Each row is a point on a tangle of strands that fork and nearly touch. The rows are in no order.
Points whose rows are less than 60.4 apart are linked; no others are.
Fupi: [ 38  -1 -11   3 -16 -16  34 -46   2 -23 -20  12 -30   8 -44  29 -60   3
  33  26 -29]
lega: [-52 -23 -22   0 -13 -24   8  -4 -23  16  25 -10  48 -26 -17 -27  66 -10
 -21   7 -24]
mevez: [ -2   3   5  13 -30 -12   6  41   0 -21  33  51 -16   6  26 -33  50  18
   9 -29  -4]
rugu: [ 83 -26 -20  -6 -16 -11  15 -37   1 -41   4  -4 -32  12 -31 -13 -52 -10
  52   5 -26]
Vepit: [-30 -35  -7   9 -24 -68   6 -15  11 -23 -16  44   3  25 -25 -34  10 -18
 -31  -7 -27]
repi: [ 52 -38 -33 -20  17   1  -3 -63   4 -18  16 -46   6   5 -18  -7 -66 -21
  20  30 -26]
Varu: [ 13  33   8   3   0  36   2  46  -4   7  20   7 -16 -14  40  18  30  24
  24 -15  10]
Gitik: [-21 -15 -10  -9   7  37 -26   9 -19  33  30 -45  50 -32  18 -30  61  -9
  -8   4  11]
sov: [ 90  -5 -17   0 -11  16  25  -4  -9 -34  15  -2 -43  -3 -11   7 -43   6
  62   1 -29]
pabol: [-17 -22 -11  -3   0 -37   4 -30  11  -9 -12   3  11  17 -24  -8 -20 -16
 -29   9 -13]
Bor: [ 16 -11 -20  -9  16  34  -9   3 -23  16  38 -53  35 -26  28  -9  23  -8
  14  12 -18]
kag: [ 29 -36 -28 -19  20  -5  -6 -69  11  -7   3 -45  19   9 -22  -5 -65 -27
  -6  35 -19]
Lerif: [ -5   9   8  -6  17  28 -23  12  -2  20   3 -28  16  -8  25   3   6   2
  -2  -3  25]
dep: [ 42   2 -31  -1   3  10  30 -28 -13  -6   3 -25  -8 -10 -15  39 -48   2
  41  33 -41]
Guzus: [ 11  -8   3  -9  33  34 -38 -13   0  20  -3 -57  29   0  21  -6 -28 -11
  -9  12  29]
zuvi: [ 20  35   4  11 -15  14  25  47  -6  -7   8  33 -38  -6  19  29   9  30
  34 -12  -6]
Mem: [ 62  -6 -21 -10  15  21  10 -35  -1 -16   8 -31 -18  -4 -13  25 -65  -3
  43  26 -20]
vama: [ -3  41   4  18 -11  -5  43  13 -11   2 -27  30 -29  -7 -18  64 -20  27
  29  14 -16]
tifo: [ 29   6  15  -9  18  30 -33  28  12  -6  28  -2 -22   8  45 -21   3  13
   8 -24  38]
kilop: [ 31 -44  20 -15   5 -26 -32 -27  31 -42  -7  19 -28  41 -10 -55 -31 -23
 -20 -23  24]
fazos: [-60   8  20   8  -7 -44  32 -26  16   5 -55  34   7  21 -43  20 -11 -16
 -55  11  -3]
nef: [ 59   5  14  -3  -5   5   2   4  12 -34   2  23 -53  10  -6   2 -39  13
  39 -17  13]
lepiz: [-17  10   8   8  -4 -29  27 -34  12  -6 -38  24 -12  14 -40  34 -41  -3
 -15  19 -11]
bub: [ -1  22   0   5  -5   0  13  25  -2  -1   0  18 -18  -1   9  24   4  17
  15  -8  -1]
Deru: [  6 -28 -18 -17  25   0 -13 -65   9  12  -8 -58  41   7 -17  -2 -60 -34
 -27  39  -1]
megar: [  5 -18 -22  -6   4 -21  11 -41   4  -6  -6 -16  11   7 -23   9 -37 -12
  -5  23 -23]
masas: [-12  -7  30  -6  12 -10 -34  11  26  -7  -3  18 -13  28  21 -35   2  -1
 -42 -29  48]
dadil: [  1  15  27  -4  17  24 -31  28  13   8   4   4 -14   9  39  -6   4  14
  -9 -22  51]
luz: [-30  -4 -36  16 -26 -36  45  -1 -33   9   7   4  26 -19 -27   6  41   5
   4  20 -59]
nelo: [ -7  38  21   1  10  52 -11  32  -8  30 -10 -15   2 -18  31  40  19  19
  20  -6  24]
ziruf: [-35  -6   2  -6   0   4 -23  16  -4  21  25  -9  30 -11  18 -36  62  -1
 -25 -14  23]
Bugev: [-39  41  38   5   7  13 -12  28   8  24 -29  19  -7   0  12  27  16  13
 -19 -17  45]
kefa: [-41  21  48   2  11  -9  -6   8  23   5 -36  30  -9  22  -5   4  -8  -6
 -54 -16  47]
Doma: [-10  25   5   9   4  -6  25 -17   1   5 -29   9  -9  -1 -23  52 -36   7
   6  18  -7]
Lole: [-38 -11  -9  -9  14   4 -17 -19  -4  36 -15 -47  51 -15 -11  -4  10 -23
 -32  16   8]
tagil: [-50   0  14   2  -3 -39  14 -16  16   3 -37  21  11  20 -29   3  -3 -17
 -54   0   5]
poti: [ 59 -11 -10 -16  30  44 -24 -11  -3  -6  26 -49  -5  -3  26   1 -44  -3
  30  10   4]
kito: [-17 -15  30  -2  -5 -29 -26  14  30 -21  -7  47 -23  34  11 -43  10  -3
 -41 -39  31]
fisu: [-58  18  22  -1   2  22 -15   5  -1  47 -46 -28  35 -21 -18  20  21 -11
 -35   9  31]
dod: [-47  18  19  -2   4  36 -28  17  -2  49 -32 -32  30 -23   3  11  33   0
 -21   0  40]
Zel: [ 58   3  -7   5 -19 -10  28 -22   0 -33 -15  19 -46   8 -34  17 -51   8
  45   6 -19]
Veg: [-11  13  37  -3  17  11 -30  16  21   4 -11  13 -17  19  20  -9  -7   5
 -31 -22  55]
Pituf: [ 67 -31 -29 -12  -3  -8  11 -55   5 -32   9 -23 -16   9 -30  -8 -60 -14
  38  20 -31]
Gezen: [ -2 -17  29  -5   1 -27 -10 -15  29 -28 -23  36 -26  34 -17 -21 -27 -14
 -35 -18  22]
Lubu: [  4 -24 -10 -15  28   7 -28 -31   5  11   4 -52  30   5   4 -19 -31 -23
 -22  15  13]
Lunat: [ 19  -1   6  -8  29  49 -40  10  -3  21  15 -49  17  -7  42  -8  -4   1
   6  -1  31]
sotul: [-38  -2 -23  15 -23 -45  34   1 -17   3  -7  21  15  -1 -26   3  31   5
  -7   9 -40]
taf: [ 27 -13 -18  -3  -1 -18  19 -56   6 -16 -13  -8  -9  11 -37  21 -60  -9
  11  29 -26]
Kozup: [ 50  11   8 -10  34  56 -22   2  -1   2  10 -37 -12  -7  33  22 -43   6
  34   7  18]
bupe: [-15  23   8  11 -17 -16  16  31   3  -4  -4  41 -25   6   6  14  19  20
   5 -17   4]
dadak: [-44   9 -13  12 -16 -43  34 -10  -7  10 -30  21   9   3 -36  25  13   3
 -18  12 -28]
gezis: [ 55 -12 -17 -15  29  32 -10 -35   1  -7  12 -46  -3  -4   4  17 -65  -8
  32  25  -7]
Guvo: [ 26  30  -9  10  -4  12  37   6 -11  -4 -12  10 -26 -11 -10  55 -32  21
  40  18 -24]
zutiv: [-18   1  41  -3  11 -15 -10  -5  27 -12 -30  33 -21  29  -9  -9 -27 -10
 -45 -17  36]
geda: [-40 -33 -20  12 -29 -53  13  -5 -15 -12  20  23  29   2 -13 -45  47  -9
 -18  -4 -39]
Bok: [ 48 -38  16 -19  15  -5 -42 -15  25 -38  13   4 -30  31   9 -57 -31 -12
  -6 -28  31]
fanev: [-62  23  27   3   6   6  -3  -8   3  39 -56 -16  33 -12 -29  27   4 -20
 -45  15  29]
lun: [-52  -7 -20   5 -21 -16  22  10 -27  18  22   1  36 -31 -16 -13  77   1
 -11   5 -27]
valag: [-54  41  24  12  -2 -13  22  -3   1  25 -50  21   3  -4 -28  56  -3   2
 -22  11  11]
Napil: [ 69  -8 -14  -6   9  37  -2  16  -7 -21  46 -19 -21  -9  31 -11 -13   5
  40  -5 -14]
Lunep: [ 72  -9 -20  -6  -1  20  12   1  -7 -26  27 -13 -29  -6   2   2 -34   4
  47   4 -26]
keroz: [-14  24 -16   4   4  13  23   1 -20  23 -16 -21  17 -22  -8  53   2   6
  20  22 -21]
dati: [-21 -25 -14   2 -11 -38   1  -7   1 -11  15  13  17   9  -3 -33  22  -8
 -18  -6 -22]
zozum: [ -2 -29 -25 -16  25  -1 -18 -49   1  20   0 -64  54  -2  -9 -12 -33 -31
 -26  31  -6]
fesod: [ 51 -12 -12  -5   8  33  -9  21 -11 -16  59 -19  -4 -12  42 -24  10   3
  25  -6 -14]
nalu: [ -8  -4  -2   4  -6 -34  17 -26  10 -13 -23  21 -12  17 -29  13 -29  -4
 -12   8 -15]
vol: [-58  17   7  12 -16 -47  39 -21   4   7 -50  31   5  11 -46  37  -1  -2
 -38  16 -17]
Didib: [  0  17  11  -4   8  38 -25  38  -1  16  28  -9   6 -10  46 -15  49  15
   4 -19  34]
mam: [-15 -15 -17 -11  15  43 -25  -2 -21  40  12 -66  56 -36  13 -11  38 -14
   1  15   0]
Bolo: [ 18 -14   1   3 -12   6 -19  29   3 -26  58  24  -6   4  41 -54  41   9
   7 -26   3]
bag: [ 17 -25  -7   7 -20 -37   1  -6   9 -34  -2  38 -24  21 -14 -30 -10  -5
   8 -14 -18]
kam: [-10  -2  -8  -5  13   4 -12  -1  -3  14   7 -23  19  -5   9   0   3  -4
  -7   2   3]
pizor: [-20  51  17  16  -7  -1  33  23  -6  11 -33  35 -26  -8 -13  66  -6  29
  16   3   1]
Zan: [-27 -22 -15  -9  -1  18 -16   3 -22  18  50 -34  51 -33  16 -43  72  -9
 -13   1   0]
Duvo: [ 42 -25   2 -14  18   7 -33  -6  15 -25  20  -8 -20  17  14 -35 -29  -2
   4 -15  20]
subil: [ 17  31  14  -1  19  59 -15  27  -9  22  -1 -26  -1 -18  40  37   1  15
  29  -1  18]
Sot: [-13 -42 -27  13 -29 -65  15 -28  -2 -24  -8  32   8  17 -31 -32   1 -16
 -11  10 -47]
gabo: [-33   4   7  -5   9  49 -36   9  -9  51 -20 -59  44 -29   9  -1  32  -5
 -11   6  29]
som: [-31 -11 -18  -9  11  27 -17 -11 -19  45  -7 -65  58 -36 -10   1  29 -16
  -8  21  -4]
kubuf: [-62  33  28   7   2  -3  16 -12   2  36 -59   1  22  -9 -34  48  -4 -11
 -35  16  17]
gem: [ 13 -39 -20  17 -36 -53  10 -13   0 -35  -3  45 -14  19 -24 -39  -1 -13
  12  -4 -39]
Gukud: [ 34  13  11  -3   8  18  -6  19   8 -16   8  12 -38   3  15  12 -23  15
  28 -12  16]
Mitus: [-40 -17   3   6 -15 -56   8 -13  16 -14 -26  38   1  27 -24 -18   6 -14
 -42  -9 -11]
mili: [-23 -14 -18  -9  12  -5 -11 -12  -8  20   9 -35  39  -9  -2 -14  18 -14
 -18   7  -4]
kilap: [ 30  34  17  -1  12  48  -8  41  -2   4  14   2 -27  -9  45  26   3  24
  31 -13  23]
Pimap: [-20 -17  15   9 -25 -43 -12  19  19 -27   1  61 -21  27   5 -42  27   0
 -20 -32   6]
duvok: [ 33 -12   1 -11  22  21 -30   9   8  -8  27 -15 -11   9  32 -24 -12   5
   6 -12  22]
Bom: [  2  10 -28   3   4  18  26   1 -27  23   6 -36  24 -30  -1  38  12   0
  25  25 -39]
tota: [ 44 -15  -3  -4  -1  20 -16  24   0 -24  55   6 -15   1  41 -44  16   8
  20 -20  -1]
Kagik: [ 45  12   7  -9  22  45 -16  20   2  -4  19 -16 -25  -5  35  14 -22  14
  32  -7  19]
Gudob: [ 26  10 -21   3   3  11  21   0 -12  -3   7 -11 -10  -8  -1  31 -24   8
  32  16 -27]
Nud: [  6  21   4  13 -24   7  12  51  -3  -9  34  40 -21  -5  33 -12  52  26
  16 -27  -4]
fizo: [-33  47  25  12   2   2  21  10  -2  19 -39  22 -10  -8 -13  64 -11  14
   1   7  11]
Mena: [-12 -13   8  14 -35 -31  -8  31   9 -29  28  63 -16  16  22 -52  49   9
  -1 -33  -1]
pifaz: [ 32  33   3  10 -12  35  17  55 -10  -3  31  19 -28 -17  40  17  31  27
  32 -14  -8]
rego: [-45 -30 -19  -7  -7  -8  -8  -4 -21  15  39 -23  53 -28  -3 -45  71 -13
 -24   1  -9]
fafev: [ 12  -2 -28  -2   8  21  10   4 -25  14  30 -40  26 -26  14   9  17  -5
  21  18 -33]
busa: [-41   3 -26  15 -29 -20  42  13 -39  14  16   8  28 -31 -22   3  71   9
   3  12 -49]
muz: [-25   8  17  -4   6  17 -33  28   6  22  15  -3  15  -3  32 -29  54   9
 -24 -23  45]
rebek: [-26  44  31   4   7  34 -14  36  -1  32 -22   2  -4 -10  23  35  23  18
   2 -14  42]
tibir: [ 37 -16 -12   3 -14 -18   7  -3   3 -32   7  20 -29  11 -12 -16 -21   1
  26  -7 -20]
Zak: [  1 -39  26 -12   4 -33 -16 -29  34 -34 -25  30 -15  42 -20 -43 -30 -29
 -45 -14  19]
giz: [ -6  27   0   5   9  12  17  -7  -9  16 -21 -12   4 -11  -8  52 -24   6
  15  20  -7]
Zot: [-40 -10   0  -5  -1 -19 -12   7   3  14  10  -1  25   0   3 -31  40  -6
 -33 -12  10]
tel: [-23  14   4  17 -27 -36  20  29   2  -9  -6  54 -21  11  -5   0  30  21
  -2 -19 -11]
Pevuk: [ -8  20   4   1  -1  19  -3  36  -3  10  21   5  -2 -11  31   0  42  15
   7 -16  10]
laron: [-21  -4  -5  28 -47 -56  24  25  -4 -22 -14  75 -24  19 -14 -18  29  13
   2 -17 -29]
Vud: [-46  38  50   7   8   2  -7  17  15  19 -41  26  -8   9   0  23   0   1
 -40 -13  52]
tino: [-29  -5  -3   3  -9 -32   3   7   2  -2   3  16  10   8  -3 -17  26   1
 -21 -12  -8]
mubu: [ 80   2   0   2 -16   6  20  -5   0 -38  -1  18 -56   7 -18   5 -47  11
  60  -9  -7]

Follow the links from the first point to the second, and from the first to the third. Name the last point that the two ways share.
zuvi / giz / fesod: mubu
keroz / Didib / rebek: kilap
nalu / Bolo / ziruf: mubu
fizo / bupe / Fupi: Kagik

A fork is a point with three links. Follow the links from the first point to the second and name the forks in between, in order.
fizo / rebek: Kagik, kilap
valag / kilap: Kagik
megar / pizor: mubu, Kagik
pizor / bub: Kagik, kilap, Varu
pifaz / mubu: Varu, kilap, Kagik
keroz / Bolo: mubu
Mem / Lunep: Kagik, mubu

A fork is a point with three links, a tip a point with one. Leave the first point through the second and follow the links. Name the first fork or tip that comes.
Gitik / mam: rugu
dadil / tifo: kilap
lun / busa: tibir
Bom / keroz: mubu
Gudob / dep: Kagik
Bok / Duvo: Nud
Guvo / vama: gabo
dati / tino: Varu

Name the points in between on the shortest way along the links from the first point to the second, in order.
tino / tel: Zot, ziruf, muz, Didib, Pevuk, Varu, pifaz, zuvi, bub, bupe
Didib / lepiz: Pevuk, Varu, kilap, Kagik, Gukud, nef, mubu, Zel, Fupi, taf, megar, pabol, nalu
Gukud / tifo: Kagik, kilap, subil, nelo, rebek, Bugev, Vud, kefa, zutiv, Gezen, Zak, kilop, Bok, Duvo, duvok
muz / Gudob: Didib, Pevuk, Varu, kilap, Kagik, Kozup, poti, gezis, Mem, dep
kam / lun: mili, Lole, som, mam, Gitik, Zan, rego, lega
